A landscape with many valleys, sampled at points; each row gives a point and its height.
From any point a ball takes the steepest step (drop divided by distance) to one of its 6 nearest points. It stops when none of these is lower. Distance is the straight distance between rows; heights are no part of it.
(198): [17, -16, -13, -28, 37, -42, 62, 44, 11, 46]  (h 30.1)
(230): [61, -12, -2, 24, -19, 67, 25, -26, 18, -31]  (h 40.3)
(555): [-32, 9, -8, -21, 27, -44, 3, -20, -49, 29]  (h 67.1)
(561): [50, -62, 14, -51, 6, -9, 30, 61, -35, 33]  (h 22.5)
(105): [-27, -40, -35, -14, -24, -63, 25, 48, 41, 53]  (h 17.5)
(93): [-10, 4, -46, 21, -36, 14, 1, -68, 71, -10]  (h 33.8)
(520): [48, 43, 42, -12, -57, 49, -14, -3, 4, 22]  (h 61.5)
(98): [-41, -14, -25, 60, -12, 14, -43, -28, 75, -43]  (h 34.3)
(596): [16, 44, 53, -49, -38, 13, -32, 43, -36, 9]  (h 38.6)
(83): [-62, 15, 5, 1, 2, -19, -33, -29, -31, 4]  (h 42.1)
(285): [-11, 64, 23, 21, 19, 12, 3, 1, 27, -28]  (h 35.2)
(150): [16, 16, 44, -43, -26, 12, -41, 55, -52, -3]  (h 37.8)
(149): [35, 22, -21, 20, 9, 43, 51, -41, 42, -32]  (h 32.1)
(426): [44, -22, -20, -35, -68, 52, 33, -35, -26, -66]  (h 3.8)
(581): [1, 3, -2, -25, 58, -28, 26, 21, -53, 6]  (h 78.0)
(120): [-1, 60, 9, 22, 12, 23, 17, -21, 52, -15]  (h 35.5)
(8): [17, -12, 13, -23, 48, -12, 8, 44, -57, -8]  (h 65.8)
(540): [-61, -14, -13, 60, 5, 12, -53, -26, 45, -49]  (h 34.5)
(137): [-65, -24, -3, 39, 17, -13, -58, -27, -16, -18]  (h 36.7)
(266): [-27, -47, -16, 14, 21, -41, -36, -21, -36, 34]  (h 59.0)
(109): [-6, -46, -36, -9, 2, -70, 1, 7, 6, 62]  (h 22.0)
(88): [-63, 20, 0, 18, -25, 3, -40, -32, 26, -15]  (h 34.6)
(462): [-3, -60, -37, 25, 18, -68, -16, 14, 10, 44]  (h 36.8)
(242): [12, 49, 34, 25, 15, 28, -7, 17, 21, -28]  (h 16.7)
(437): [-8, -22, -27, -25, 16, -62, 26, 1, -12, 60]  (h 22.4)
(415): [-25, 62, 22, 10, 23, -2, -1, 4, -1, -26]  (h 47.5)
(352): [-64, -3, 0, 34, -16, 3, -53, -31, 28, -27]  (h 34.4)
(209): [26, -20, 24, -94, -20, -3, 24, 45, -70, 33]  (h 36.5)
(51): [-58, 45, 8, -1, 7, -14, -23, -20, -16, -6]  (h 42.0)
(115): [45, -59, 21, -67, -11, -4, 23, 48, -42, 37]  (h 33.2)
(329): [6, 31, 36, 16, 17, 16, -24, 46, -16, -29]  (h 11.5)
(252): [23, 29, 50, -10, -28, 17, -42, 48, -22, -10]  (h 41.4)
(220): [58, 10, 22, 27, -25, 59, 1, -6, 25, -13]  (h 54.0)
(87): [51, -4, 10, -14, -63, 70, 29, -41, -9, -6]  (h 51.3)
(318): [21, -8, -16, -32, 49, -41, 50, 30, -18, 39]  (h 43.9)
(444): [42, 25, 41, 18, -35, 47, -25, 20, 14, 0]  (h 56.0)
(565): [48, 14, 4, 35, 1, 51, 29, -21, 40, -26]  (h 35.9)
(463): [-44, 58, 18, 5, 15, -8, -10, -11, -8, -16]  (h 44.4)
(7): [-25, -56, -15, 49, 48, -41, -37, -20, -24, 12]  (h 62.7)
(184): [-46, -26, -7, 17, 11, -31, -44, -29, -33, 10]  (h 45.2)
(489): [57, -29, -20, 4, -28, 64, 33, -30, -8, -52]  (h 29.2)
(194): [-49, 45, 9, 15, -14, -1, -20, -32, 27, -11]  (h 34.8)
(110): [54, 13, 20, -11, -57, 64, 19, -32, 1, 11]  (h 67.3)
(61): [-27, 36, 4, -12, 45, -20, 2, 9, -44, -9]  (h 77.7)
(259): [56, -17, -31, 14, -3, 55, 42, -36, 5, -61]  (h 26.0)
(258): [5, -5, -21, -36, 22, -58, 56, 34, 13, 52]  (h 20.5)
(304): [20, -3, 36, -29, 2, 12, -32, 56, -55, -14]  (h 39.9)
(380): [-64, -3, 2, 17, -4, -11, -49, -31, -15, -8]  (h 36.6)
(167): [-29, 42, -13, 16, -24, 10, 3, -46, 66, -10]  (h 33.9)
(622): [-48, -62, -41, 14, -12, -48, 7, 80, 47, 23]  (h 18.9)
(202): [26, -31, 27, -60, -5, 3, -12, 55, -68, 10]  (h 37.4)
(579): [-14, -22, -32, -32, -11, -60, 40, 33, 25, 61]  (h 16.9)
(613): [36, -26, -6, -27, 50, -30, 52, 45, -14, 27]  (h 59.1)
(645): [-51, -4, -11, 42, -25, 13, -47, -36, 56, -26]  (h 34.2)
(161): [4, 25, -44, 7, -18, 19, 32, -72, 60, -15]  (h 33.4)
(56): [34, 35, 30, 36, 4, 40, -5, 11, 35, -22]  (h 38.3)
(402): [48, 4, -20, 23, 7, 53, 45, -39, 33, -40]  (h 31.2)
(585): [-12, -61, -28, 40, 38, -56, -30, -10, -14, 32]  (h 65.5)
(59): [-6, 3, -10, -28, 51, -40, 30, 1, -43, 24]  (h 58.9)

Two balls start at each pair of points below. Name the first point that both come to, or write -.
(613), (59): (579)
(585), (83): -
(56), (402): -

Where does a ball stop that starts at each point below?
(352): (426)
(110): (426)
(565): (426)
(61): (426)
(318): (579)
(555): (579)
